Points, in no order, along strands that fork and pass close to each other.
Points whose rows are less than 122 apart are linked; no others are. Some points are linked to none.
K90: [-21,  20, -37,  21,  12,  28,  -3,  29,  29,   2,  37, -34,  11,   2, -11,
  10,   1,   5,  16, -27, -30, -11,  10,  -3,   9,  15,  15, -38,  23, -49,
 -54,  13,  34, -12,  34,   1,   0,   3,  14,  11, -19,  13,   7,  22]
K755: [-13, -31,  24,  -9, -25, -21,  15, -25, -48,   9, -17,  42,  76, -21,  21,
 -34,  17, -12, -37,  19,  35,  15,   0, -25, -20,  -5,   1,  44,  52, -10,
 -16, -28, -11,   4, -34, -10, -12, -14, -13, -24,  -8,  18, -22,  20]
K199: [ 25, -38, -16,  10,  16, -29, -18,  -3,  26,  -7, -12,  20, -38,  54, -25,
   1,  13,  -8, -28,  12, -27,   5,  -4,  -4,   5,   6,   5,  41,   1,  45,
  63,  30,   3,  10, -12,   8,  -2,   6,  12,  -7, -12, -10,  10, -39]
K384: [ 30, -46, -78,  -4,  14,  41,  -1,   6,  18,   5,   4, -12, -30,  28, -60,
 -26,   1,  31,  -1,  14, -47,  17, -35,  39,  -2,   6,   7, -19,  -8,   0,
  37,  39,  21, -11,  14,  10,  20, -28,  48,  -1, -19, -17,   4, -27]
K696: [ 14,  16,  -9, -16,  10,  12, -31,  -9,  39, -11,  -6, -31, -43,   9, -25,
  17,  -1,   5,  -1,   7,  15, -20,  13,   0,  25, -50,  -8,  -5,   0,  -2,
  23,   0,   3,   0,  28,   9,  30,  -5, -31,  15,  12, -10,  16, -39]
K82: [ 35, -23,   1,  -7,  13, -18, -30, -28,  -1,  -6,  16,   1, -38,  21,  -7,
  38,  -6,  11,   9,   5, -20,  -5, -47,  11,  22, -18,  -9, -14, -29,  53,
  12,  -1, -11,  53, -31,  -8,  -6,   2, -37,  24,  18,  49,  -1, -26]
K635: [-34,  18,  11,   8, -17, -64,  34,  42, -32,  18,  22,  50,   0, -42,  15,
 -17,   9, -28,  -2,  -3,  11, -27,  31, -16, -18,   9,   5,  -7, -65,   4,
  -2,   2, -12,  20,  -9,  40,  15,   0,  27, -39,   6,  12, -35,  31]
K112: [ 29, -41, -42,   3,   5,  14, -16, -16,  45,  -8, -15,  14, -27,  53, -34,
 -17,  11,  -2,  -9,   9, -22,  20,  -5,   7,   6,   1,  18,  35,  31,  18,
  59,  25,  -8,   4,  -1,  14,  35,   1,  25,   6, -27, -30,  21, -54]
K546: [ 15,  14,  32,  10, -20,  -2,   0,   6, -37, -12, -10,  33,  30, -11,  51,
  24,  -4, -12,  24, -20,   1,  21,   1,  19, -23,  56, -15,  28, -19,   4,
  -2, -43, -18,  -1, -14, -15, -32,  24,  11,  14,  24,  -6,   0,  28]
K597: [-54, -12,  12, -24,   2, -28,  10, -26,   0,  -2,  -1, -12,  38,  11, -32,
  47, -20,  12,  36,  20,  14,  -1,  26, -13,   7, -11,  43,  12,  34, -13,
   3, -32, -10,  17,  -6,   6,  -6,   4, -47, -43,  35,  35,  19,  -2]
K514: [-10,   9,  20, -14, -11, -36,  -5,  -4, -22,   9,  10,   9, -21, -32,  22,
  17, -12,  13,  16,  -6,  25, -30, -21,  -1,  10, -37,  -7, -26, -46,  16,
 -20, -27, -23,  58, -26,  20,  -7,   1, -35,  -3,  25,  38,  -8,  14]
K489: [ -1,  18,  -6, -19, -17, -10, -12,  15,  -3,  12,   6,  13, -10, -37,  14,
 -30,   0,  18,  -7, -14,   9, -27,   7,   0,   3, -27, -35, -20, -15, -12,
  -5,  -7, -11,   4,   7,  27,  29, -22, -11,   9,  11,  14, -16,   3]
K999: [ 19,  28, -30,   1,  17,  56,  -5,   2,  35,  -8,  -5, -59,  -9,   2, -12,
 -14,  -5,  29,   0, -15, -17,  10, -17,  11,   7, -10,   4, -46,  21, -21,
 -33,  33,  32, -39,  29, -15,   2, -11,  13,  43, -32, -40,  14,   8]
K884: [-13, -35,  35,   6,  -6, -35,  17, -13, -47,   0,   5,  41,  83, -11,  29,
 -10,  12, -12,   4,  20,   1,  17,  -4, -18, -11,  17,  10,  42,  45,  11,
  -7, -36,  -7,  18, -46, -11, -34,  -3, -18, -13, -17,  42, -15,  35]
K940: [-35,  18,  21, -34,  -6, -14,  11,  -8, -19,  -9, -24,  10,  14,  -7,  -1,
   5, -21,  20,  10,  10,  36,   8,  40,  16, -14,  -9,  -2,  33,   4,  13,
  33, -28, -32, -11,  -5,  -6, -15,  23,   5, -41,  39, -33,   4, -15]
K788: [ -4, -17,   4,  -6,  34, -25, -15, -18,  -7, -11,  20,  -3,  -8,  16,  -1,
  36,  -8,  11,   8,  20, -17,  -5, -42,  -2,  14, -37,   3,  -5,  -6,  41,
   4,  -4,  -2,  47, -39,  -5, -26,  12, -30,   1,  10,  50,  17,  -2]
K318: [  7,  26, -18,   2, -44,  49, -25,  -9, -13,  -8, -14, -10,   3, -29,  28,
  -8, -28,  18,   9, -62,  10,  10,   8,   9,   8,  14, -24, -17,  12, -17,
 -51, -40,  -8, -16,  15, -10,  15,  -3,  13,  76, -20,  -4, -10,  34]
K752: [ 34,   8, -37,  43, -15,  51,  -4,  33,  40,  -9,   6, -20, -42,  27, -33,
  25,  -1,  -2,  11, -22, -43,  -3,   8,  37,   0,  31,  -9, -41, -45, -20,
  -4,  37,  36, -10,  60,   7,  18,  -4,  50,  11, -16, -29,   2, -12]
K408: [  6,  -7,  48,   0, -15, -68,  19,  28, -14,  14,  -9,  37, -27,   1,  29,
 -29,  19, -51, -32,   2,  10, -38,  26, -19,   2,  11,  -6,  30, -67,  25,
  44,  13, -24,  -5, -16,  21,  10,   2,  10, -13,   3,  -6, -28, -14]
K72: [-45, -34,  28,   7,  -1, -39,  31, -19, -16,  -1,   3,  -9,  52,  13, -49,
  43,   1,  14,  50,  40,  -3,  11,  54,  -8,  -5,  20,  59,  23,  37, -13,
  -3, -20, -24,  -2,  -3,  -1, -19,   3, -48, -58,  45,  45,   7,  -3]
K227: [ 29, -12, -33,   4, -20,  33, -20,  -8,   1,  -5, -10,  15, -15,  -1,   3,
  -5, -11,  25,  -3, -21,   1,  15, -43,  33,  10,   1, -25,   0,   0,  24,
   4, -19,  -2,  25, -15,  -7,  18,  -3,  18,  49,   7,   1,   1,  -2]
K891: [-54,  36,   4, -26,  -9,  -4,   8,  -1,  -6,   2, -26,  -3,   5, -26,   5,
  -9, -14,  20,   5,  -4,  42,  -1,  38,  16,  -5, -33,  -4,   4,  -1, -12,
   2, -28, -15, -18,  15,  11,  24,   8,   5, -25,  24, -34,   5,   8]
K823: [ -8,   9,  26,   2, -28, -17,   9,  10, -39,   3,  -2,  23,  52, -28,  41,
  -3,   1,  -8,  30, -15,  -3,   2,  26, -18, -10,  49,   9,  24,   8, -16,
 -13, -40, -18,  -5, -10,  -2, -11,   8,  -3,   0,  15,   8,  -5,  31]
K839: [ -8,  42, -19,   3,  -2,  56, -13,  -8,  36, -28, -15, -57,  -5,  -1,  10,
  -8, -28,  19,   4, -38,  -5,   8,   9,   9,  20,  -2,   2, -38,  31, -35,
 -53,   7,  27, -44,  34, -16,   5,   2,  12,  60, -46, -46,  15,  12]
K306: [ 39, -15, -25,  -2,  32,  16,  12,  -6,   9,   9, -21, -13, -42,  23, -20,
 -50,   9,  26, -42,  30, -12,  26, -30,   8,  -8, -38, -25,  -9,  -3,   7,
  46,  55,  21, -23,   2,  -3,  12, -21,   9, -15, -20, -53,   6, -33]
K897: [-28,  -4,  -5, -14,  45,  -9,   2, -25,   7,  -7,  22, -16,  14,  14,   1,
  30,  -1,  10,   4,  25,   4,   5, -51,  -2,  18, -43,  10,  -3,  32,   5,
 -11, -12,  14,  29, -49, -10, -26,   8, -43,  -6,   7,  27,  27, -11]
K847: [-18, -10,  46,   4, -14, -94,  25,  19, -31,  17,  16,  47,  12, -34,  35,
 -15,   6, -41, -16,  23,   5, -22,  14, -29, -17,  18,  12,   0, -64,  30,
   7,  -6, -30,  17, -42,  -4, -19,   4,   9, -39,  -9,  36, -29,  45]
K957: [  8,  -2,  31,   7, -13, -26, -22,  14, -23,   1,  -5,  14, -29, -12,  35,
  49, -10,  -8,  31, -21,  14, -24,  -6,   4,   4,   7, -23, -12, -62,  29,
  -9, -44, -28,  52,  -7,   6,  -8,  18, -21,  10,  36,  31, -12,   6]
K717: [ 34,  18, -29,  38, -10,  55, -11,  25,  34,  -8,  -3, -46, -61,  13, -39,
  34, -21,  30,  22, -26, -23,  -3, -10,  41,   7,  13,  -9, -71, -57, -29,
 -31,  26,  43,   5,  75,   3,   4,  -4,  32,  12,   4, -35,  -1, -13]
K672: [ 62, -47, -20,  34,   4,   6, -28,  -3,  41, -20,  -9,  23, -52,  50, -25,
  49,  11, -12,   7, -12, -42,   7, -30,  23,  -2,  46,  12,  16, -50,  60,
  40,   3,   6,  21, -10,  -3,  -8,  18,  36,  23,   0,   9,   0, -33]
K229: [-27, -22,  42,   1, -20,  -7,  30, -23, -43,  12, -23,  30,  80, -22,  17,
 -39,  40, -35, -27,  25,  35,  12,  36, -37, -21,  12,  16,  57,  61, -30,
  -7, -16, -20, -31, -21, -12,  -4, -14,  -4, -40,  -4,  10, -26,  17]
K17: [-29,  -4,  41,  19, -11, -35,  42, -14, -19,   5,   5,   6,  53,  17, -22,
  30,   7, -15,  44,  28,  -8,   6,  57, -26,  -8,  43,  48,  41,  33, -14,
  12, -10, -28, -23,  -2, -12, -25,   2, -26, -47,  23,  35,   8,   7]
K177: [ 71, -18, -43,   4,   5,  72,  -7,   9,  24,   2, -25, -42, -42,   3, -49,
 -34,  -1,  36,   4,  -3, -29,  23, -38,  38,  -7,  18, -14, -33,  -9,  18,
  34,  45,   6, -27,  25,   2,  23, -30,  27,  33, -11, -50,  -5, -27]
K523: [  4,  25, -14,  -3,  -3,  12, -15,   3,  12,  -4,   7, -19, -43,  -9,  -9,
  12,  -6,  15,   5, -23,   9, -26,  -1,  14,  16, -29, -23, -20, -19,  -4,
  -1,   1,  -3,  10,  26,  15,  25, -19,  -6,  18,  16,  -9,  -6, -19]
K857: [ 48, -65,  -8,   4,  11, -38, -31, -14,  14, -17,   4,  19, -52,  46, -27,
  22,  -5, -13, -15,   2, -50,  -6, -30,   0,  13,  14,   0,  15, -49,  77,
  54,  24,   1,  29, -36,  -2, -14,   5,  14,  18,  -6,  27,  -1, -42]
K322: [-13,  23,  15,  -7, -10,  -2,   7,  -4, -21, -18,  -2,  -2,  50, -22,  37,
   7,   5,  -1,  26, -23,   8,   0,  17, -19, -10,  19,  18,  13,  49, -23,
 -33, -40,  -6, -14, -11, -20, -23,  11, -22,  15,   4,   1,   8,  33]
K583: [ -7,  37, -25, -22, -10,  74, -31, -35,  21, -10,   0, -60, -38,  -2, -33,
  18, -48,  35,   5, -26,  30, -13,  -2,  18,  40, -27,  -9, -44,   9, -11,
 -46,  -2,  11,  -5,  35, -11,  24,  -1, -18,  61,   9, -10,  20,  -2]
K495: [ 45, -33, -19,  16,  -4,  17, -28,  13,  16, -13,   5,  12, -30,  18, -10,
  27,  -9,  -2,   3, -21, -23,   9, -33,  27,   1,  18, -23,   5, -34,  32,
  19,  -1,  -7,  17,  -1,  -4,   7,   7,  26,  31,   3,  12,  -9, -16]
K572: [-34, -33, -11,   2,  10,  -9,  11,   2,  -4,  21,  -5,  18,  33,  -3, -20,
 -30,  34,  -3, -36,  35,   3,  -1, -10, -21, -13, -35,   4,  23,  39, -14,
  -5,   4,  -1,  -4, -28,   5,  12, -32,   9, -44, -15,  29, -14,  -3]
K14: [ 13,  10, -42,  41,   3,  26,   0,  16,  33,   1,  37,  -1, -17,  32, -29,
  30,   7, -20,  19, -17, -59,  -9,   7,  29,   1,  40,  15,  -9, -26, -19,
  -5,  28,  34,  -4,  42,  13,   8,   9,  49, -17, -17,  -2,  16,  14]
K772: [-29,  22,  26, -10,  31, -34,  23,  12, -22,   0,  -2,   8,  34, -12,  36,
   0,   6,   3, -20,  14,  22,  10, -27, -14, -10, -31,   3,   4,  14,  18,
 -20, -13,   7,  11, -41, -17, -46,  14,  -7, -14,  -7,   6,   4,  24]
K243: [ 45,  -1, -20, -25, -19,   8,  -5,   4, -22,  26,  10,  11, -17, -54,   4,
 -55,   4,   9, -32,   3,  -6, -19, -32,  -1,   0, -23, -35, -41, -32,   3,
  -4,  22,  -2,  10, -11,  20,  31, -48,   1,  20,   5,  10, -28,  11]
K577: [ 15, -17, -17,  20,  47,  17,   8,  -4,  18,  -2,   4,  -2,  20,  47,  -4,
 -25,  26,  -1, -37,  26,  -7,  40, -23, -13, -10,  -4,   7,  26,  65,   0,
  19,  31,  23, -13,  -8, -10, -23,   5,  16,  -9, -43, -27,  11,  -7]
K204: [-31,  32, -16,  12,  -2,  41, -11,  -3,  17, -21,   1, -35,  18,  17,  14,
  18, -11,   0,  22, -31,  -9,   9,  27,   3,   7,  10,  22, -17,  41, -44,
 -53,  -7,  20, -23,  31, -22,  -7,  21,   8,  31, -28, -24,  24,  23]
K607: [-23,  10,  25,  -8, -16,   7,  -3,  -8, -15, -20, -25,   7,  13,  14,   7,
  23, -20,  14,  32,   0,  21,  16,  46,  27, -21,  32,  -1,  35,  12,  13,
  33, -29, -35,  -8,   7, -20, -21,  28,   6, -15,  38, -36,  22, -13]
K634: [-28,  43,  -9, -27, -31,  36, -16, -16,  -8,  -3,  -9, -29,  13, -44,  19,
  -6, -26,   9,   7, -39,  26,  -8,  17, -11,  11, -20, -15, -37,  31, -39,
 -71, -19,  14, -22,   9,  -3,  18,  -8, -16,  53,   0,  -8,   7,  30]
K113: [ 13,  12, -35,   1, -24,  78, -20,   0,  15,  -8,  -6, -61, -53,  -5, -66,
  19, -55,  51,  15, -32,   5, -10, -10,  52,  23,  -1,  -8, -81, -40, -31,
 -36,  24,  35,  15,  65,   2,  20, -29,  18,  47,   6, -20,  -7, -12]
K662: [ -1,  44, -18, -41,  15,  56, -21, -45,  31,  -2,   7, -65, -28, -20, -24,
   0, -35,  15, -13,  -9,  37, -17,  -7, -10,  34, -47, -13, -40,  29, -15,
 -27,   8,  12, -12,   2,  -8,  23, -10, -45,  43,  18,  -5,  24, -10]
K528: [-40,   5,   7,   8,  23,   7,  20,  -6,  15,   1,  -4, -20,  39,  19, -15,
  13,  34, -24,  -1,  29,  16,  12,  30, -35, -10, -13,  35,  43,  58, -25,
   6,  -4,   6, -26,   3, -14, -13,   9,  -8, -45, -10, -18,  24,   1]
K373: [-31,  37,  37, -22,   5, -38,   7,   8, -14,   5,   5,  -4,   0, -54,  28,
   4,  -4,  -1,  14,   9,  45, -29,   3, -22,   1, -35,   4, -25, -19,   6,
 -26, -24, -14,  16, -11,  17,  -2,  17, -34,  -2,  39,  16,  -7,   9]
K962: [-32, -10,  21,  23,   9,  -1,  41, -24,  -5,  15,   0,  -5,  63,  21, -27,
  20,  28, -42,  25,  31,  -4,  23,  56, -30, -18,  40,  48,  68,  58, -21,
  20,   8, -13, -29,   4, -19, -16,   8,   6, -53,   4,   5,   2,   5]
K480: [ 24,  23,  -4,  23, -18,  -7,  19,  31,  -8,  20,  22,  37,   8, -27,  53,
 -31,  27, -50, -11, -22, -16,   1,   3, -12, -14,  47, -28,  15, -36, -13,
  -7,  20,  16, -32,  -2,  11,  10,  -8,  41,  -8, -13,  -3, -17,  36]
K674: [ 44,   5, -14, -27,  28,  21, -27, -18,  28,   5, -18, -23, -52,  21, -24,
 -21,   7,  12, -35,  22,   7,  -3, -11,  -9,  15, -60, -15,   0,  -3,  17,
  41,  26,   1,  -8,   8,   3,  21,  -8, -20,  15,   2, -41,  15, -51]
K398: [-39,  44,   2, -24, -27,   7,  -1,  -2, -25,  -2,  -5, -23,  27, -39,  21,
  18, -11,   1,  30, -28,  24, -16,  28, -19,   3,  -7,  21, -22,  36, -47,
 -60, -32,   6, -10,   3,   1, -18,   7, -37,  23,  17,   8,  10,  32]
K837: [-41, -16,  -5,  -9,  -8, -30,  -7,  -5,  -2,  -4,   7,  15,   5,  22, -23,
  35, -23,  17,  30,  -1,  -3,  -3,  20,  16,   5,  -2,  19,  14,  -7,  12,
  20, -16, -15,  31,  -3,  20,   7,   4, -19, -29,  20,  25,  10,  -8]
K299: [ 33, -19,  32,   9,  54,  -9,  -1,  -5,   9,   1,   2,  16,   8,  50,   9,
 -29,  18, -20, -55,  41,  12,  23, -22, -28,  -9,  -7, -14,  38,  33,  24,
  35,  31,  16,   2,  -6, -16, -19,  19,  -3, -11, -32, -22,   6, -25]
K835: [-26, -29,   4, -17, -19, -46,  -4,  -2, -11,  12,  -6,  47,  15,   3, -13,
   3,  -3,   6,   6,   7,  -3,  -8,  32,   0,   6,  -6,   4,  34,  -4,  12,
  36, -13, -24,  23, -10,  21,  23, -12,  -7, -36,   8,  27,  -8,  -9]
K232: [-19, -15,  39,   6,  17, -32,  16, -13, -40, -12,  12,  23,  67,   5,  37,
  23,  -3,   0,  18,  16,  -6,  15, -17,  -9,  -6,  16,  17,  20,  16,  21,
  -8, -28,   1,  12, -49, -24, -60,  11, -17, -14,  -7,  31,  12,  25]
K512: [ 34, -26, -44,   5,  20,  13,  22,  20,  10,   8,  -7,  -8, -45,  25, -40,
 -44,   7,  23, -39,  27, -37,  15, -35,  28,  -9, -18, -10, -16, -38,  14,
  48,  64,  28, -26,  -1,  14,  -2, -37,  36, -21, -19, -38,  -3, -28]
K982: [ -2,  42,  10,  27, -27, -33,  21,  39, -17,   7,  16,  31, -11, -42,  39,
   4,  17, -36,   3, -27,  -9, -12,  12,   4, -15,  42, -18, -13, -71,  -6,
  -8,  -7,   5,  -4,   8,  20,   7,   6,  34, -22,  12,   1, -12,  37]
K413: [ 36,  11, -13,  -2,   6,   5,  12,  19,  34,  21,  -6,   0, -36,  -6,  -7,
 -57,  36, -20, -30,  13, -20, -23,  18, -31,   2,  -4, -27,  -7, -10, -19,
  35,  57,   7, -49,  25,  22,  44, -31,  13,  -1, -24, -33, -12, -22]
K267: [ 12,   1,  20,   9,  -5,  26, -20,  -5,   2, -24, -18,  11,  13,  22,  25,
  36,  -9,   1,  34, -19,  14,  17,  -4,  21,  -4,  38,  -1,  42,  21,  30,
  10, -43, -29,  14,   3, -26, -15,  34,   7,  24,  12,  -8,  13,  -3]
K491: [  8,   8,  53,   9, -23, -16,  -7,  12, -37,  -5, -14,  21,  -7,  -9,  47,
  41, -15, -14,  39,  -8,   3,   6,  10,   7, -18,  50, -17,  17, -50,  23,
   5, -45, -39,  20,  -1,  -5, -29,  29, -10,  -1,  42,   4,  -5,   6]
K840: [ -5,   9,  16,   5,  -3, -37,  30,  20,   3,  21, -15,  37, -14,  -4,  24,
 -53,  24, -41, -37,   8,  18, -12,  17, -18, -10,  -9, -18,  27, -24,  -6,
  38,  29, -12, -31,   3,  18,  26,   2,  22, -34, -14, -23, -20, -21]
K520: [ 12,  -7,  37,  -6,   8, -30,  24,  13, -18,  18, -14,  45,   0,   1,  47,
 -67,  31, -48, -70,   8,  22,  13, -12, -25,  -6,  15, -35,  26,  -8,   3,
  25,  39,   3, -30, -15,  -7,   2,   1,  18, -21, -28, -22, -27,  -4]
K470: [  7,  16, -22,  -1, -33,  41, -14,  -3, -10,   1, -16,   3,  -8, -27,  17,
  -5, -26,  32,   0, -32,  14,  17, -24,  37,   2,  -4, -41, -14,  -6,  -6,
 -26, -32,   3,   7,   3,  -8,  22, -22,  26,  49,   2, -22,  -7,  24]
K165: [-13, -26,  41,  14,   1, -65,  16,   2, -34, -13,  24,  20,  28,  -4,  29,
  40,   5, -13,  48,  19,  -9,   1,  -4, -15,   4,  27,  14,  -1, -13,  29,
  -8, -30, -23,  31, -24,   2, -37,  12, -44, -17,   9,  59,   9,  35]
K490: [-16,  32, -28, -17, -25,  72, -15, -21,  14,  -8,   2, -61, -40, -18, -42,
   1, -58,  59,   6, -34,  19, -12,  -1,  35,  32, -30, -15, -72,  -8, -32,
 -52,  22,  23,  -3,  36,   3,  32, -27,  -1,  56,  -7, -12,   2,  11]
K456: [ 28, -47, -51,   7,   9,  39, -11, -12,  42,  -5,  -1,  -8, -21,  34, -43,
 -34,   2,  26,  -7,   7, -30,  38, -19,  20,   1,   7,  14,  10,  40,   2,
  38,  24,   1,  -5,  14,   5,  30,   7,  43,   8, -35, -22,  17, -32]
K320: [-15,  17,  50, -41,   2, -47,   5,   1, -16,  17,   5,   4,   9, -62,  24,
 -11,  13, -26,  -5,  19,  51, -35,  16, -40,   2, -46,   1,   2, -13,  -2,
   1, -22, -26,   7, -13,  12,  15,  18, -49,  -9,  31,  16, -28,  -8]
K479: [-12,   0, -17,  11,  34,  28,   3,  -4,  36,  -4,   3, -27,  25,  31,  -2,
   0,  15, -12, -10,  23,  -8,  16,   3, -18,  -4, -13,  17,  16,  68, -34,
  -8,  13,  17, -29,  13, -13,  -4,   4,   6, -11, -33, -17,  25, -12]
K813: [-28,  21, -18,  23, -19,  14,  -4,  22,  10,   1,  36, -16,  14,  28, -12,
  32,  -5,  -3,  46, -37, -28, -18,  28,  20,  -3,  43,  34, -22,  11, -47,
 -49,   4,  19,  10,  60,  16, -14,  19,   6, -16,  -1,  16,   8,  42]
K475: [-17,   4,  64, -12,   2, -79,  10,  16, -24,  11,   4,  25,   8, -38,  40,
 -23,  19, -40, -18,  15,  24, -27,  23, -27,  -1, -14,  11,  15, -33,   8,
  17,  -9, -36,  13, -25,   7,  10,   8, -24, -19,   9,  24, -29,   1]
K184: [-37, -49,  23, -13, -13, -76,  12,  -6, -17,  14, -25,  53,  10,   3, -18,
 -26,  11, -19, -34,  24,  24, -25,  33, -19, -11, -24,  16,  44, -21,  22,
  45,   6, -36,  11, -27,  21,  22, -13,  -6, -51,   0,  19, -24, -29]
K922: [  1,   5, -29,  39,   7,   7,  -8,  28,  22,  -2,  49,   7, -11,  26, -22,
  51,   6, -10,  34, -27, -57,  -7,   0,  19,  -5,  47,  22, -26, -24, -18,
 -30,   2,  33,  23,  35,  13, -13,  20,  10, -22,   3,  31,  16,  22]
K737: [ 21,  -6, -23,   2,  26,  15,   4,   8,  -6,   9,  22,  -7,  20, -18,  20,
 -14,  11,   2, -16,   6, -21,   5, -48, -12,  -7, -17, -10, -21,  17,   2,
 -29,   9,  14,  11, -39, -16, -24, -20, -18,  14, -15,  21,  -4,  12]
K153: [-46,  13,  18, -28,  34, -17,  13, -18,  -7,   3,   0, -19,  39, -19,  19,
  10,   3,  -7, -21,  40,  45,  -4, -35, -29, -10, -64,   8,  -8,  39,  -2,
 -33, -16,  19,   6, -46, -18, -42,  13, -36, -18,  15,  20,  14,   6]
K974: [ 39, -16,  32, -14,  28,  -5,  -2,   4,  -9,  11, -16,  30,  -3,  16,  42,
 -64,  19, -13, -82,  26,  26,  19, -35, -18,  -4, -12, -37,  19,  22,  15,
  15,  29,  18, -10,  -8, -22, -11,  13,  -6,  -3, -32, -23, -16, -25]
K985: [ 50,   3, -48,   8,   3,  80, -17,  12,  27, -10,   4, -64, -35,  -3, -39,
 -19, -15,  40,  19, -14, -37,  16, -25,  29,   2,  24,  -4, -68,  -4, -17,
 -17,  24,  22, -32,  39,  -8,  12, -22,  30,  55, -20, -33,   0,  -8]

A fork is a point with three links. Follow the links from the first point to the second and name the forks in between, in order.
K470, K489 -> K384
K840, K318 -> K475 K546
K635, K962 -> K475
K475, K607 -> K546

A fork is a point with three links, a tip a point with one. Leave the first point through the second and follow the links. Name the first fork or tip that comes.
K479, K577 -> K475
K113, K717 -> K384
K475, K408 -> K184
K82, K788 -> K232

Name the points in between on the shortest way along the links from the first point to the second, in order.
K489, K752 -> K523 K696 K674 K306 K512 K384 K177 K985 K999 K839 K204 K90 K813 K922 K14
K479, K823 -> K577 K299 K974 K520 K840 K408 K475 K320 K373 K514 K957 K491 K546
K90, K227 -> K204 K839 K999 K985 K177 K384 K456 K112 K199 K857 K672 K495
K597, K982 -> K72 K17 K962 K528 K479 K577 K299 K974 K520 K840 K408 K475 K847 K635
K813, K583 -> K922 K14 K752 K717 K113 K490
